Points on a hilly landscape, in no order, each with its height.
A ball rolls from a point to the lowest of its 3 nearest points, and stops where none of them is lower. Distance is the straight distance between rows; heights are no part of it.
roro: [ 1.64 -0.44 -2.78  0.55 -1.93 -3.65 -0.42 -0.88 -0.01 -0.52 -1.00  2.32
 -2.09  0.25  1.52  2.97 -0.62  0.71  0.55 -0.15 -0.99  1.08  0.01  1.09
 -0.50 -1.88 -0.45  1.04 -1.30]  h=28.2
bekur: [ 3.04  1.13 -0.40 -1.59 -4.02  0.39  0.04  1.54 -3.06  3.84 -2.65  1.91
 -1.96  1.61 -0.34  3.23 -1.81 -2.91  1.46  1.38  1.58  0.17  0.58 -0.18
 -1.94 -3.12 -1.19 -1.05  3.84]  h=55.7
lupa: [-3.16 -1.90  2.34  1.56  4.89  0.39  0.19 -0.90  2.51 -3.81  2.15 -2.00
  3.20 -1.03 -0.16 -3.20  0.70  1.40 -0.49 -1.41 -0.18  0.40  0.91 -0.53
  0.75  3.28  1.26  0.08 -2.79]  h=24.8
vuma: [ 1.00 -1.82 -4.40 -0.46  0.88 -5.92 -2.42 -1.62  4.01 -4.18  2.91  0.40
  0.00 -2.80  3.29  0.73  1.29  0.67 -0.73 -2.80 -1.40  2.22 -1.55  2.64
  0.07 -0.87 -1.37  3.85 -3.59]  h=9.4
Fite: [-2.21 -0.42  2.53  0.98  3.31  3.19  1.18  0.33  0.13 -1.72  1.13 -2.26
  3.43  0.28 -0.83 -3.56  0.08 -0.48 -0.63  1.22 -0.98 -0.12  0.23 -1.90
  1.22  2.71  0.82 -1.96 -1.11]  h=45.7
vulis: [ 0.33  1.48  3.65  0.19 -0.85  5.42  2.63  2.54 -2.89  3.61 -2.20 -1.27
  1.53  1.80 -2.07 -2.36  0.08 -0.50 -0.17  2.95  2.72 -3.94 -0.14 -1.78
  0.63  1.21  1.02 -4.25  2.68]  h=64.5
Sapu: [-0.31 -1.59 -2.22 -0.03  2.11 -3.11 -1.74 -1.98  3.97 -3.39  3.06 -0.67
 -0.09 -3.09  1.77 -0.75  1.59  1.55 -1.02 -2.87 -0.61  1.25 -1.59  1.78
  0.65  0.33 -0.61  3.35 -3.05]  h=45.3
Fef: [-0.82  0.64  2.60  0.01  0.59  4.64  1.89  2.13 -1.72  1.27 -0.09 -1.61
  2.35  1.03 -1.72 -3.15  0.33 -0.63 -0.76  2.48  0.98 -2.34  0.09 -1.91
  1.39  1.84  0.67 -3.35  0.52]  h=50.8
sekem: [ 1.59 -1.83 -4.84 -0.30  0.20 -6.50 -2.43 -0.92  4.16 -4.44  2.82  0.92
 -0.55 -2.30  3.43  1.23  1.00  0.65 -0.92 -2.81 -1.70  1.67 -1.13  2.46
 -0.20 -1.09 -1.38  3.49 -3.61]  h=27.5
Zek: [-2.42  0.27  1.28  0.66  2.29  1.58  0.13 -0.73  0.31 -0.86  0.86 -1.18
  1.72  0.03 -0.67 -1.81  0.29  0.20 -0.28  0.41 -1.48 -0.08  0.40 -1.26
  0.77  1.64  0.54  0.09 -0.59]  h=28.0
zenuv: [ 3.99  1.21 -0.15 -2.14 -4.59  0.35  0.09  1.68 -3.19  4.44 -3.22  1.46
 -2.26  1.66 -0.14  3.96 -1.46 -2.93  1.63  1.63  1.49 -0.45  0.95 -0.39
 -2.27 -3.49 -1.56 -1.86  5.14]  h=62.2
Gil: [ 0.26 -0.64 -1.92  0.68  0.05 -3.04 -1.26 -1.45  1.61 -1.75  0.46  0.45
 -1.78 -0.82  1.71  0.90  0.21  1.87 -0.45 -1.12 -1.01  1.13 -0.82  1.18
  0.12 -0.83 -0.77  2.38 -1.92]  h=22.0
Kufas: [ 0.56  2.29  2.25 -1.17 -1.67  4.20  1.70  1.54 -2.42  3.79 -1.52 -0.71
  0.48  0.99 -2.25 -0.03 -0.20 -1.48  0.03  2.02  1.79 -2.73  0.03 -1.06
  0.28 -0.25  0.29 -2.08  3.33]  h=79.8
mebe: [-0.86  1.67  0.31 -0.87 -1.19  2.50  0.23  0.52 -2.13  2.12 -0.73 -0.06
 -0.13  0.63 -1.43  0.42 -0.41 -1.53  0.19  0.82  0.22 -0.63  0.57 -0.87
 -0.04 -0.49  0.43 -0.38  1.63]  h=83.2
Fuzo: [-0.22  1.12  3.20  0.34 -0.40  5.30  2.36  2.57 -2.33  2.46 -1.25 -1.43
  2.26  1.66 -2.02 -2.93 -0.32 -0.85 -0.68  2.50  1.71 -2.69 -0.28 -2.04
  0.90  1.10  0.97 -4.04  1.55]  h=56.8
liko: [-1.42  0.71  0.25 -0.04 -0.02  0.90 -0.33 -0.63 -0.63  0.64 -0.30  0.34
 -0.79  0.49 -0.83  0.18 -0.07 -0.26  0.25  0.98 -1.16  0.58  0.17 -0.46
  0.25  0.38  0.21  0.75  0.53]  h=28.1
Duva: [ 0.39 -0.66 -1.80  0.51 -1.03 -2.65 -1.19 -1.05  0.78 -0.67  0.02  1.49
 -1.77 -0.23  1.00  1.56 -0.44  1.72 -0.01 -0.76 -1.11  1.06 -0.17  1.17
 -0.14 -1.17 -0.48  1.89 -0.99]  h=23.2
Ruta: [ 1.49 -0.01 -2.40  0.28 -1.69 -2.68 -0.61 -0.61 -0.33  0.06 -1.22  2.05
 -2.44  0.32  0.43  2.48 -0.97  0.74  0.87  0.14 -0.80  1.35 -0.32  1.05
 -0.74 -1.96 -0.19  0.91 -0.34]  h=27.2
sakir: [-2.49 -1.30  2.17  1.51  4.63  1.18 -0.02 -0.90  2.03 -3.00  1.69 -1.90
  2.84 -0.60 -0.23 -3.04  0.61  1.00 -0.19 -0.37 -0.92  0.77  0.74 -0.53
  0.88  2.67  0.98 -0.28 -2.04]  h=12.3
riv: [-2.98 -2.59  1.32  1.29  5.54 -0.32 -0.02 -0.95  3.64 -4.63  3.34 -2.23
  2.90 -2.43  0.40 -3.63  1.66  1.53 -0.56 -3.25  0.54  1.08 -0.57  0.61
  0.63  3.71  1.41  1.41 -4.07]  h=30.8
meno: [ 1.02  2.23  2.66 -1.30 -1.99  4.07  1.50  2.08 -3.00  4.52 -1.93 -0.62
  0.61  1.49 -1.80  0.21 -0.61 -1.43  0.28  1.75  2.28 -3.00 -0.02 -1.06
 -0.35 -0.04  0.50 -2.29  4.10]  h=76.6
furi: [-0.58  1.63  2.09 -0.39 -0.21  4.31  1.79  1.67 -2.13  2.60 -0.71 -0.71
  0.92  1.24 -2.22 -1.47 -0.03 -1.22 -0.33  2.03  0.62 -2.29 -0.46 -1.45
  0.80  0.40  0.95 -2.50  1.88]  h=90.4
Levat: [ 3.05  1.56  0.60 -2.19 -3.83  2.05  0.02  1.52 -3.07  4.43 -2.52  0.94
 -1.70  1.47 -0.90  3.09 -1.55 -2.32  0.85  1.63  2.15 -1.13  0.81 -0.40
 -1.59 -2.27 -0.96 -1.58  4.88]  h=84.9
fono: [ 1.64  0.81 -1.68 -0.66 -3.33 -0.62 -0.43  0.32 -2.50  2.35 -2.32  2.02
 -2.31  1.16 -0.06  3.40 -1.25 -1.45  1.37  0.83  0.56  0.98  0.77  0.07
 -1.15 -2.17 -0.16 -0.45  2.59]  h=42.4
savo: [-1.31 -0.05  3.18  0.74  0.99  4.86  2.09  1.87 -1.27 -0.34 -0.01 -2.18
  3.14  0.48 -1.25 -4.24 -0.14 -0.39 -1.14  2.78  0.37 -1.38 -0.25 -2.34
  1.84  2.42  1.11 -3.44 -0.07]  h=47.2
rasoz: [-2.07 -0.14  0.49  1.17  2.36 -0.17 -0.84 -1.78  1.81 -1.74  1.20 -0.81
  0.49 -0.35 -0.38 -1.25  0.59  1.33 -0.31 -1.26 -1.17  0.47  0.49  0.23
  0.39  1.49  0.17  1.46 -1.33]  h=16.9
Puzi: [ 2.60 -0.91 -4.07 -0.04 -1.97 -6.27 -0.81 -0.12  1.51 -2.05  0.28  2.54
 -1.90 -0.55  1.82  2.99  0.00  0.90 -0.37 -1.42 -1.47  1.13 -1.13  2.00
 -0.27 -2.77 -1.26  2.42 -2.91]  h=30.5
numif: [ 0.64 -1.53 -3.16 -0.17  0.38 -4.86 -2.15 -1.77  3.70 -3.74  2.77  0.38
 -0.62 -2.69  2.56  0.33  1.17  1.28 -1.05 -2.57 -1.46  1.81 -1.54  2.01
  0.41 -0.79 -1.47  3.21 -3.55]  h=36.5
Fuzoz: [ 1.00 -1.14 -3.04  0.47 -0.47 -4.28 -1.39 -1.42  1.81 -1.51  1.03  1.61
 -2.11 -0.63  1.79  1.57  0.07  1.50 -0.58 -1.24 -1.49  0.95 -0.86  1.82
 -0.07 -1.44 -1.32  2.16 -2.08]  h=24.7
fam: [ 3.05  1.80  1.60 -2.12 -4.28  2.55  0.57  1.84 -3.36  5.71 -3.08  0.45
 -1.98  1.53 -0.81  3.06 -1.79 -2.00  0.75  1.89  2.81 -1.67  0.80 -0.62
 -1.75 -2.57 -1.18 -2.29  6.03]  h=86.7
lig: [ 0.57  1.80  4.22  0.48 -1.41  5.94  2.77  3.08 -3.53  4.10 -2.47 -1.50
  1.33  2.35 -1.95 -2.48 -0.48 -0.13 -0.13  2.79  3.47 -4.23  0.59 -2.09
  0.26  1.14  0.81 -5.19  3.12]  h=70.8
sedis: [-2.08 -0.94  0.49  1.16  3.10 -0.84 -1.25 -2.14  2.66 -2.26  1.92 -0.95
  0.53 -1.55  0.54 -1.85  1.15  1.94 -0.63 -1.94 -0.82  0.90 -0.07  0.37
  0.64  1.33  0.13  2.06 -2.09]  h=10.4
bizi: [-2.11  0.14  0.12  0.92  1.44  0.23 -0.48 -1.40  0.72 -1.02  0.75 -0.13
 -0.02 -0.24 -0.34 -0.50  0.56  0.81 -0.24 -0.37 -1.23  0.55  0.54  0.48
  0.47  1.02  0.11  0.91 -0.80]  h=20.5
Maseb: [-1.73  0.84  1.74  0.05  1.11  3.75  1.55  0.82 -1.04  0.61  0.57 -1.07
  2.06  0.99 -1.50 -2.62  0.09 -0.85 -0.58  1.90 -0.67 -1.10  0.01 -1.78
  1.08  1.44  1.02 -1.94  0.29]  h=37.2
zute: [-0.44 -0.92 -1.98  0.18  0.68 -2.55 -1.13 -1.56  2.62 -2.24  1.25 -0.22
 -0.92 -1.91  1.60  0.43  0.82  2.23 -0.53 -1.89 -1.28  1.23 -0.94  1.57
  0.41 -0.05 -0.66  2.48 -2.24]  h=16.5
Gusas: [ 2.33  0.88 -1.22 -1.66 -3.96 -0.70 -0.19  1.22 -2.97  2.59 -2.53  1.72
 -2.39  1.19 -0.16  3.29 -1.90 -2.37  1.74  0.89  0.88  0.59  0.99  0.07
 -1.97 -2.46 -0.62 -0.61  3.17]  h=48.7
nuku: [ 0.35  1.53  0.70 -1.54 -1.75  2.11  0.38  0.65 -1.97  3.32 -1.53  0.10
 -1.06  0.48 -1.55  1.39 -0.51 -1.68  0.59  1.16  0.44 -0.61  0.14 -0.80
 -0.23 -0.63  0.23 -0.76  2.96]  h=75.0
Ved: [-2.59 -1.03  2.95  1.30  3.38  3.47  1.32  0.81  0.26 -2.37  0.99 -2.52
  3.69  0.32 -0.46 -4.09  0.02 -0.28 -1.10  1.46 -0.67 -0.01  0.22 -2.12
  1.59  3.12  1.26 -2.38 -0.71]  h=50.5
Dugo: [-2.05 -1.41  1.14  1.30  4.15 -0.71 -0.56 -1.60  3.25 -2.77  2.52 -1.53
  1.97 -1.69  0.29 -2.27  1.40  1.76 -0.59 -1.93 -0.53  0.71 -0.07  0.66
  0.67  2.41  0.30  1.65 -2.83]  h=17.2
vev: [ 5.60  0.75 -0.48 -2.24 -5.43 -1.93  0.09  2.28 -3.18  4.77 -3.84  3.31
 -2.59  3.30  0.54  5.04 -2.08 -3.90  2.45  1.78  1.58 -0.50  1.70  0.23
 -2.77 -4.78 -2.98 -2.32  5.39]  h=64.4
bibom: [ 2.09  1.94  0.74 -1.93 -3.45  2.48  0.30  1.45 -2.64  4.77 -2.41  0.29
 -1.50  1.08 -1.02  2.33 -0.91 -2.35  0.84  1.43  2.01 -1.42  0.40 -0.60
 -0.99 -1.58 -0.62 -2.22  4.87]  h=82.7
kibip: [ 2.83 -0.22 -3.08 -0.08 -3.18 -4.39  0.28  0.33 -1.20  0.72 -2.19  3.14
 -2.55  1.41  0.66  4.03 -1.43 -0.37  1.56 -0.68 -0.58  0.83  0.37  1.48
 -1.38 -2.98 -0.62  0.29  0.24]  h=36.9
Badi: [ 3.38  0.69 -0.93 -1.74 -4.23 -1.14  0.27  1.57 -3.19  3.57 -2.90  2.33
 -2.37  2.09  0.51  4.48 -2.18 -3.01  1.80  1.08  1.01  0.51  1.31 -0.16
 -2.10 -3.62 -1.33 -1.44  4.01]  h=52.2
sutoz: [ 0.29 -1.51 -2.59 -0.15  0.62 -4.30 -1.95 -1.79  3.36 -3.13  2.59  0.68
 -1.20 -2.39  2.04  0.59  0.95  1.78 -1.21 -2.25 -1.18  1.69 -1.40  1.95
  0.34 -0.69 -1.23  3.11 -2.95]  h=36.0
refo: [-1.17  1.14  0.59 -0.51 -0.12  2.18  0.40  0.15 -1.72  1.53 -0.76 -0.34
 -0.11  0.87 -1.65 -0.41 -0.01 -0.74  0.23  1.18 -0.42 -0.63  0.17 -0.91
  0.13  0.44  0.37 -0.53  1.23]  h=86.5
miti: [-0.90 -0.95 -0.89  0.45  1.86 -2.22 -1.63 -2.20  2.40 -2.31  1.82 -0.44
  0.05 -1.61  0.96 -0.38  1.02  2.05 -0.79 -2.19 -1.02  1.23 -0.39  1.00
  0.56  0.46 -0.41  2.70 -2.04]  h=17.7
Luma: [-0.93  1.78  1.69 -0.91 -0.34  2.87  0.93  1.04 -1.99  1.95 -0.70 -0.92
  0.86  1.04 -1.52 -0.88 -0.23 -1.35 -0.28  1.64 -0.01 -1.49  0.30 -1.27
  0.60  0.70  0.92 -1.51  1.46]  h=88.6
Zinir: [-2.00  0.24  2.57  0.90  1.94  3.45  1.42  1.03 -0.85 -0.78  0.63 -2.15
  2.90  0.63 -1.38 -3.08  0.16 -0.81 -0.71  1.87 -0.56 -0.90  0.18 -1.97
  1.79  2.08  0.48 -2.53 -0.73]  h=40.0
Fik: [-3.57 -3.25  2.49  2.16  5.38  1.76  1.07  0.20  1.99 -4.97  2.22 -3.19
  4.15 -1.77  0.35 -4.77  0.65  1.02 -0.87 -1.25  0.28  1.30  0.09 -0.95
  0.93  4.61  2.06 -1.44 -3.31]  h=37.6
Tet: [-0.49  1.24 -0.48 -0.30 -0.92  1.05 -0.38 -0.52 -1.04  1.33 -0.74  0.26
 -1.48  0.73 -0.81  0.90 -0.27 -0.58  1.04  0.87 -0.24  0.59  0.34 -0.65
 -0.33 -0.42  0.77  0.68  1.15]  h=39.4
ladu: [ 1.17  2.87  3.09 -0.80 -2.33  4.32  2.05  2.38 -3.14  5.51 -2.81 -0.59
  0.11  1.82 -2.22 -0.45 -0.21 -1.13  0.49  2.26  3.48 -4.22  0.21 -1.14
 -0.35  0.12  0.32 -3.06  4.97]  h=74.0
kugo: [ 1.41 -0.54 -2.62  0.31 -1.27 -3.63 -0.55 -0.88  0.88 -0.84 -0.29  2.05
 -2.42 -0.14  1.36  2.18 -0.11  1.30 -0.18 -0.83 -1.32  1.24 -0.31  1.24
 -0.40 -1.49 -0.22  1.69 -1.44]  h=25.3
nezan: [ 3.70  0.22 -1.55 -1.11 -4.72 -2.58  0.32  1.41 -2.85  2.71 -3.12  3.46
 -2.47  2.23  0.65  4.74 -1.95 -2.82  2.20  0.56  0.80  0.66  1.28  0.06
 -2.33 -3.50 -1.51 -1.04  2.84]  h=44.8
nuror: [-0.91  0.79 -1.00  0.06 -1.09  0.01 -0.49 -0.92 -0.75  0.52 -1.04  0.57
 -1.50  0.52  0.06  1.65 -0.36  0.54  0.44  0.46 -0.77  1.20  0.44  0.46
 -0.57 -0.61  0.19  1.06  0.29]  h=49.6
beri: [-1.60 -1.93 -0.55  0.03  3.45 -2.31 -1.68 -1.95  4.23 -3.48  3.47 -1.24
  0.89 -3.20  1.49 -1.54  1.53  1.42 -1.21 -3.32 -0.19  1.27 -1.15  1.48
  0.71  1.52 -0.02  3.34 -3.61]  h=35.1
tivus: [ 0.87  1.93  4.27  0.71 -1.37  6.12  2.84  3.10 -3.75  4.34 -2.78 -1.23
  1.04  2.36 -2.09 -2.06 -0.30 -0.16  0.54  2.81  3.87 -4.62  0.19 -1.93
  0.29  1.73  0.94 -5.31  3.90]  h=70.9
tir: [ 1.65  2.38  1.84 -1.80 -3.04  3.26  1.19  1.64 -2.96  5.03 -2.43 -0.24
 -0.61  1.28 -1.31  1.61 -0.84 -1.88  0.27  1.72  2.29 -2.52  0.41 -0.87
 -1.18 -1.47 -0.16 -1.90  4.68]  h=80.1
kinad: [-1.64 -0.76  0.51  0.89  2.58 -1.13 -0.87 -1.63  2.39 -1.83  1.77 -0.60
  0.51 -1.07  0.27 -1.04  1.14  1.61 -0.62 -1.50 -1.08  0.90 -0.35  0.74
  0.54  0.98 -0.13  2.16 -1.93]  h=13.4
tela: [ 0.01  1.41 -0.83 -0.83 -1.90  1.16  0.04 -0.15 -1.88  1.95 -1.52  0.73
 -0.92  0.56 -0.69  1.18 -0.75 -1.02  0.72  1.10  0.11  0.16  0.28 -0.48
 -0.66 -0.96  0.47  0.10  1.91]  h=53.7
mulol: [ 2.96  0.09 -2.38 -0.28 -3.80 -3.56  0.27  0.96 -2.21  1.53 -2.91  3.45
 -2.50  1.56  1.11  4.81 -1.59 -1.53  2.46  0.04  0.07  1.07  1.44  0.94
 -1.71 -3.12 -0.35 -0.56  1.33]  h=39.5
tanuk: [-0.07 -0.86 -1.93  0.36  0.79 -3.17 -1.38 -1.90  2.17 -1.67  1.48  0.53
 -1.45 -1.42  1.26  0.69  0.80  1.75 -1.09 -1.69 -1.56  1.11 -0.68  1.12
  0.07 -0.50 -1.07  2.44 -2.15]  h=19.5
vozo: [ 0.64 -1.31 -2.89 -0.01  0.22 -3.96 -1.69 -1.78  2.41 -2.37  1.13  0.99
 -1.29 -1.42  1.89  1.06  0.78  1.90 -0.89 -1.54 -1.23  1.32 -0.92  1.64
  0.25 -0.94 -0.67  2.84 -2.63]  h=24.2
vegu: [ 0.60  0.07 -1.99  0.34 -1.25 -2.37 -0.30 -1.13  0.21 -0.60 -0.45  1.51
 -2.21  0.32  0.89  1.73 -0.39  1.16  0.25  0.13 -1.27  1.30 -0.28  0.47
 -0.10 -1.33 -0.27  1.35 -0.55]  h=23.5
Nole: [-1.89 -1.27 -0.18  0.32  3.04 -1.84 -1.27 -2.05  2.94 -3.19  2.46 -0.76
  0.55 -1.68  0.70 -1.46  1.17  1.75 -0.72 -2.57 -0.92  0.81 -0.63  1.49
  0.65  1.20 -0.35  2.91 -2.96]  h=17.1
lat: [ 1.58  0.14 -2.28  0.20 -2.94 -3.03 -0.39 -0.47 -1.38  0.77 -1.93  2.58
 -2.82  0.80  0.98  3.63 -0.63 -0.10  1.09 -0.12 -0.61  1.39  0.27  1.02
 -1.48 -2.27 -0.16  0.68  0.01]  h=32.0
nadev: [-0.71 -1.85 -1.51  0.34  2.26 -2.65 -1.98 -2.03  3.56 -3.03  2.80 -0.73
 -0.01 -2.62  1.74 -0.80  1.31  1.91 -1.10 -2.91 -1.09  1.23 -1.16  1.43
  0.86  0.35 -0.64  3.17 -3.15]  h=37.1
Mal: [-2.30 -0.19  1.57  0.74  2.87  1.96  0.40 -0.63  0.29 -1.26  0.77 -1.45
  2.11 -0.19 -1.15 -2.76  0.26  0.08 -0.29  0.62 -1.02 -0.09  1.09 -1.17
  0.95  1.65  0.71 -0.60 -0.84]  h=34.2
Muta: [ 0.81  0.95 -0.46 -1.03 -2.22  1.27  0.05  0.07 -2.00  2.47 -1.44  0.77
 -1.57  0.73 -0.70  1.76 -0.83 -1.39  1.20  1.38  0.35  0.43  0.03 -0.30
 -0.71 -0.92  0.12 -0.16  2.56]  h=62.7
tusul: [ 2.37 -0.82 -4.23 -0.27 -1.25 -5.96 -1.16 -0.65  2.20 -2.76  1.00  2.16
 -1.79 -0.55  1.99  2.37  0.00  0.84 -0.56 -1.45 -1.77  0.96 -1.18  1.68
 -0.21 -2.53 -1.08  2.40 -3.14]  h=32.3
nopot: [ 0.40  1.14 -1.09 -0.91 -2.70  0.11 -0.43  0.25 -2.03  2.19 -1.51  0.89
 -1.86  0.77 -0.47  2.52 -0.98 -0.98  0.85  0.77  0.01  0.80  0.43  0.19
 -0.86 -1.69 -0.12  0.14  1.94]  h=52.1
zuvaf: [ 0.42  1.77  3.46 -0.08 -1.23  5.48  2.27  2.71 -3.02  3.80 -1.91 -1.37
  1.21  1.99 -1.79 -1.92 -0.11 -0.48  0.18  2.40  2.94 -3.99 -0.11 -1.68
  0.16  1.00  1.01 -4.13  3.12]  h=67.5
Tiso: [ 0.16 -2.07 -3.02 -0.58  1.74 -4.36 -2.72 -1.74  4.56 -4.41  3.70 -0.35
  0.00 -2.96  2.49 -0.39  1.52  1.30 -0.83 -3.34 -0.86  2.22 -1.22  2.28
  0.41  0.04 -0.90  3.95 -3.54]  h=58.0
zisu: [-2.28 -1.78  0.88  0.77  3.76 -1.19 -0.96 -1.67  3.31 -3.16  2.70 -1.21
  1.79 -2.15  0.55 -2.48  1.78  2.02 -0.64 -2.98 -0.12  1.32 -0.58  0.88
  0.73  2.15  0.38  2.44 -3.24]  h=22.7
bimi: [ 0.11  1.91  0.94 -1.48 -2.06  2.97  1.24  1.27 -2.48  3.45 -0.89 -0.32
 -0.30  0.89 -1.75  0.59 -0.24 -1.45  0.18  1.63  1.15 -1.46 -0.10 -0.98
 -0.06 -0.42  0.33 -1.37  3.14]  h=82.6
gak: [-1.54 -0.34  2.92  0.67  2.29  4.18  1.49  1.60 -0.61 -0.89  0.70 -2.00
  3.34  0.57 -1.09 -4.08 -0.06 -0.56 -1.20  1.95 -0.33 -1.01  0.06 -2.48
  1.68  2.64  1.10 -3.38 -1.14]  h=43.4
kufiv: [-1.63  0.37 -0.57  0.44  0.40 -0.75 -0.64 -1.45  0.60 -0.56 -0.04  0.31
 -1.17 -0.15 -0.20  0.33  0.31  0.92  0.23 -0.02 -1.33  0.69  0.49  0.12
 -0.07  0.40 -0.03  1.26 -0.11]  h=17.8
Virik: [ 2.30 -0.82 -3.46  0.43 -1.44 -4.87 -0.45 -0.68  1.01 -1.53 -0.14  2.66
 -2.33 -0.21  1.93  2.70 -0.33  1.21 -0.05 -1.00 -1.22  1.06 -0.56  1.85
 -0.26 -2.17 -0.84  1.96 -1.84]  h=27.9
Vuf: [ 1.14  2.26  3.77 -0.02 -1.71  5.57  2.23  2.67 -3.77  5.31 -2.69 -1.04
  0.60  2.12 -2.11 -0.97 -0.62 -0.80  0.55  2.34  3.40 -4.72  0.61 -1.29
 -0.25  0.68  0.15 -4.44  4.75]  h=72.6
Movon: [ 0.06  0.73  3.67  0.43 -0.01  5.71  2.40  2.79 -2.22  1.69 -0.64 -1.92
  2.18  1.60 -1.45 -3.72  0.09 -0.32 -0.92  3.15  1.76 -2.61 -0.50 -2.49
  1.33  2.13  1.12 -4.42  0.63]  h=55.4
nila: [ 1.89  0.16 -2.09 -0.48 -3.45 -2.39  0.00  0.15 -1.80  1.43 -2.54  2.54
 -2.52  1.13  0.43  3.82 -1.71 -1.34  1.85  0.12  0.33  1.47  0.58  0.52
 -1.51 -2.79 -0.47 -0.12  1.79]  h=36.8
Leb: [ 0.39  1.34  4.21  0.86 -1.51  6.40  2.89  2.87 -3.58  3.99 -2.18 -1.69
  1.52  1.98 -1.61 -3.16 -0.01 -0.06  0.29  3.16  3.45 -4.37  0.23 -2.09
  0.69  1.96  1.39 -5.18  2.72]  h=69.1
tanu: [ 2.27 -1.17 -4.36 -0.10 -0.70 -5.74 -1.60 -0.97  2.63 -2.84  1.17  1.69
 -1.72 -1.34  2.13  1.88  0.26  0.96 -0.74 -1.64 -1.76  1.33 -1.41  1.39
 -0.06 -1.80 -1.06  2.51 -3.29]  h=34.8
tebob: [-2.66 -2.11  1.78  2.02  5.49  0.41  0.67 -0.58  2.92 -4.66  2.49 -2.16
  3.42 -1.96 -0.15 -3.92  1.08  1.87 -0.56 -1.70  0.25  1.12  0.27 -0.16
  0.61  3.54  1.68  0.55 -3.22]  h=30.6
zofub: [-2.78 -0.81  2.37  1.22  3.50  2.51  0.58 -0.01  0.48 -1.86  1.29 -1.79
  2.90  0.26 -0.82 -3.35  0.20  0.04 -0.53  0.39 -0.91 -0.16  0.50 -1.44
  0.92  2.65  0.59 -1.32 -0.69]  h=43.7
fasat: [ 0.33  0.54 -1.37 -0.33 -1.65 -1.05 -0.51 -0.55 -1.03  0.61 -1.24  1.52
 -2.08  0.38  0.28  2.41 -0.85  0.03  1.12  0.36 -0.54  1.14 -0.01  0.53
 -1.00 -1.27  0.42  0.80  0.69]  h=54.5
gadu: [-1.73  0.51  0.46  0.52  1.00  0.60 -0.61 -0.72 -0.05  0.13  0.43  0.03
 -0.02  0.18 -0.63 -0.32  0.35  0.00  0.01  0.62 -1.05  0.57  0.50 -0.55
  0.07  0.51  0.50  0.77 -0.38]  h=22.6
rubap: [-0.53  0.26 -1.32  0.55 -0.69 -1.61 -0.76 -1.22 -0.14 -0.34 -0.17  0.76
 -1.76 -0.14  0.32  1.12  0.11  1.43  0.30 -0.16 -1.17  1.26  0.08  0.61
  0.09 -0.94 -0.49  1.58 -0.68]  h=21.0
nal: [-1.55  1.42  1.37 -0.31 -0.02  2.76  0.61  0.47 -1.29  1.34 -0.28 -0.65
  0.96  0.74 -1.75 -1.06 -0.13 -0.77  0.06  1.30 -0.53 -0.86  0.32 -1.21
  0.37  0.32  0.78 -1.07  0.63]  h=87.8
fod: [ 2.12 -1.86 -5.16 -0.25  0.17 -7.13 -2.52 -0.93  4.06 -5.17  2.68  1.42
 -0.42 -2.03  3.63  1.35  0.91 -0.06 -0.61 -2.49 -1.61  2.03 -1.40  2.75
 -0.23 -1.79 -1.28  3.45 -3.87]  h=32.6
bupur: [-3.07 -3.31  2.01  1.72  6.40  0.31  0.50 -0.32  3.27 -5.47  3.39 -2.52
  3.99 -2.56  0.56 -4.61  1.16  1.77 -0.86 -3.11  0.82  1.18  0.10 -0.14
  1.03  4.71  2.53  0.70 -4.54]  h=37.0
Mazuk: [ 1.06  2.05  1.24 -1.72 -2.50  2.99  0.59  1.38 -2.55  4.29 -1.98 -0.16
 -0.68  0.74 -1.56  1.18 -0.51 -2.09  0.08  1.53  1.49 -1.48  0.19 -0.99
 -0.59 -1.11  0.35 -1.20  3.69]  h=82.8
Rav: [ 2.04 -1.72 -5.00 -0.24 -0.35 -6.41 -1.86 -0.82  3.30 -3.89  2.44  1.23
 -0.72 -2.29  2.95  1.60  0.65  0.74 -0.95 -2.54 -1.72  1.48 -1.63  2.07
 -0.07 -1.44 -1.47  2.92 -3.67]  h=37.3
Mani: [-2.79 -1.10  1.26  1.02  3.90 -0.10 -0.26 -1.70  2.46 -2.91  1.93 -1.54
  2.11 -1.41  0.19 -2.23  1.21  1.29 -0.56 -1.87 -0.67  0.79  0.13  0.22
  0.79  2.23  0.72  1.36 -2.40]  h=21.9
geka: [-2.17  0.74  1.21  0.32  1.51  2.24  0.60  0.16 -0.38  0.15  0.69 -1.09
  1.91  0.74 -1.53 -1.79  0.12 -0.61 -0.56  0.64 -1.00 -0.77  0.37 -1.15
  0.91  1.30  0.61 -0.69 -0.15]  h=33.8
bote: [-2.38 -0.02  0.74  0.89  2.06  0.53 -0.30 -1.49  1.44 -1.03  1.23 -0.48
  0.70 -0.43 -0.45 -1.20  0.66  0.91 -0.19 -0.28 -1.14  0.26  0.55  0.25
  0.71  1.38  0.36  1.00 -1.49]  h=20.0
lupo: [-2.84 -1.71  2.37  1.49  4.72  1.50  0.81 -0.40  1.40 -3.47  1.57 -1.89
  3.94 -0.78 -0.19 -3.78  0.17  0.97 -0.52 -0.28 -0.65  0.73  0.87 -1.15
  1.30  3.37  1.29 -0.83 -2.06]  h=25.6
zukuv: [-0.71 -0.32 -1.11  0.92  0.47 -1.74 -1.19 -2.01  1.65 -1.06  0.84  0.23
 -1.09 -0.88  0.61  0.29  0.76  1.66 -0.35 -0.98 -1.11  1.10 -0.05  0.83
  0.18 -0.21 -0.26  2.03 -1.01]  h=23.8
Napet: [ 1.55  1.68  0.03 -1.69 -2.71  1.70  0.07  1.23 -2.50  3.65 -1.69  0.56
 -1.61  1.30 -0.88  2.29 -1.23 -2.30  0.86  1.07  1.04 -0.24  0.18 -0.47
 -1.12 -1.48 -0.28 -1.03  3.11]  h=84.3
Rukib: [-3.08 -2.27  1.38  1.56  5.36 -0.03  0.14 -1.04  3.40 -3.82  2.51 -2.00
  3.09 -1.81 -0.03 -3.62  1.75  2.01 -0.70 -2.57 -0.06  1.08  0.41  0.29
  0.71  3.31  1.29  0.95 -3.10]  h=25.8
Resil: [ 4.07  0.71 -1.19 -1.40 -4.80 -2.18  0.11  1.53 -3.20  3.29 -3.16  2.83
 -2.24  2.53  0.37  4.60 -1.88 -3.11  2.14  0.85  1.20  0.55  1.70  0.20
 -2.44 -3.97 -1.99 -1.76  3.94]  h=51.6
peza: [-1.01 -1.81 -0.68  0.26  3.15 -2.61 -1.34 -2.09  3.93 -2.98  2.99 -0.90
  0.47 -2.63  1.08 -1.44  1.68  1.69 -1.09 -3.39 -0.57  0.98 -1.18  1.53
  0.54  1.27 -0.51  3.35 -3.40]  h=26.9

For each start below, name the point where the ball stops.
zenuv => kufiv
nopot => kufiv
Luma => kufiv
tanu => kufiv
bibom => vulis

Two balls start at each pair of points below. Name the first point that both come to, or write never.
furi / gak => Zinir
fam / Kufas => meno
Muta / nal => never
vev / Napet => nila
